Each row is a point on a landscape with many peaks, with its height.
From any point a climber takes the steepest step (rise divided by distance) to one of its 3 nearest points. It stops when none of these is higher. Distance is the straight distance between rows; heights are no part of it.
Q_52 height 53.0: [  2  -6  37  14  15 -34 -10 -19]
Q_824 height 71.5: [-22  28 -65 -18  15  21 -11  -6]
Q_806 height 72.6: [ 36  19  42  38  -6 -45   1  27]
Q_882 height 56.6: [ 31  -8  62  21 -25  16  30  52]
Q_120 height 68.0: [  5   6   4 -49  -1  13  -3 -18]
Q_968 height 0.6: [ -2 -39   1  17  -9   9  11  -6]
Q_816 height 74.4: [ 30  22  47  32 -23 -48  12  43]
Q_88 height 77.4: [ 44  23  29  23 -47 -62  16  33]
Q_157 height 59.1: [ 15  -8   8  36 -43  23  38  66]
Q_931 height 57.7: [-65   9 -20  -3   0  32  -5  18]
Q_387 height 56.5: [  4  12  25 -44  16 -17 -18 -23]
Q_836 height 64.1: [  6 -11   9 -42  -7  10   0 -18]
Q_180 height 24.4: [-25 -30 -12  16 -20  12  13  -1]
Q_295 height 55.0: [-66  -6 -10  12 -11  22  -1  13]
Q_32 height 70.1: [-36  33 -68   1  27  19 -12  -9]
Q_731 height 55.1: [-53 -18 -12  28 -11   8   6  14]
Q_938 height 61.6: [ 31 -22   3  43 -13  22  24  33]
Q_967 height 61.7: [-52  20 -32 -15  -4  21  -6  13]
Q_777 height 69.6: [ 22  28  -4 -52  34  -9 -30 -34]
Q_449 height 61.8: [ 22  15  -3 -56  12   9  -6 -21]
Q_370 height 48.8: [ -4 -33  19 -18  -1   5   2 -25]
Q_324 height 56.4: [ 31  25 -19 -43  41   0 -24 -44]
Q_92 height 69.0: [ 23  10  31  34  -8 -55   0  -1]
Q_261 height 64.9: [ 42 -15  30  31   2  14  24  29]
Q_399 height 53.1: [ 21  14 -26 -47  21  14 -11 -37]
Q_578 height 46.2: [-42  -7 -27  -6 -25  16   1   0]
Q_761 height 59.7: [  0 -24  27 -30   1  -2  -9 -17]
Q_504 height 63.1: [-44  38 -47  -6  25  33 -13  12]
Q_914 height 72.9: [-16  27 -76 -13  19  15 -11 -22]
Q_631 height 66.3: [ 25   2  36  39  19 -30  -5  10]
Q_826 height 63.6: [ 16   1  22  26  -7 -68  -6 -10]
Q_470 height 70.4: [ 11  14 -65 -23  15  16  -5 -21]
Q_687 height 69.7: [ 37   6  47  30   4 -10   4  35]
Q_506 height 38.2: [ 26 -26  33  28  11  -3   6  -2]
Q_409 height 63.5: [ 10   4 -21 -46  -3  21  -6 -16]
Q_616 height 58.0: [ -3  -3  24 -41   9  -3 -13 -19]
Q_350 height 58.9: [ -7   3 -37 -33 -16  17   1  -3]
Q_121 height 56.2: [  3 -26  36  -6   7  -9  -1 -21]
Q_903 height 57.2: [-39 -25 -19  39 -11   9   6  11]
Q_133 height 6.9: [-17 -32  -9  -8 -20  16  12 -13]
Q_795 height 24.7: [ 14 -35   4  35  -2  15  15  -3]
Q_413 height 65.8: [-38  22 -44 -13  -4  24  -7  10]
Q_835 height 68.7: [ 24  16 -27 -42  39   7 -19 -41]
Q_175 height 56.9: [ -9  -3  36 -27   5 -21 -15 -24]
Q_951 height 59.2: [-42  31 -35  -7  28  42 -14  19]
Q_354 height 69.5: [ 41  17  24  36 -16 -68   5   9]
Q_447 height 55.2: [ -8  -2  35  -9   0 -48 -16 -23]
Q_557 height 60.4: [ 14 -11 -10  56 -23  23  31  44]
Q_246 height 59.3: [ -5 -26 -16  47 -14  16  20  21]
Q_427 height 47.0: [ 11 -30  34  16   4  -7  -2 -13]

Where does a climber stop that starts at each point below?
Q_731 | Q_88
Q_938 | Q_88
Q_350 | Q_914
Q_931 | Q_914
Q_968 | Q_88
Q_180 | Q_88
Q_967 | Q_914
Q_951 | Q_914
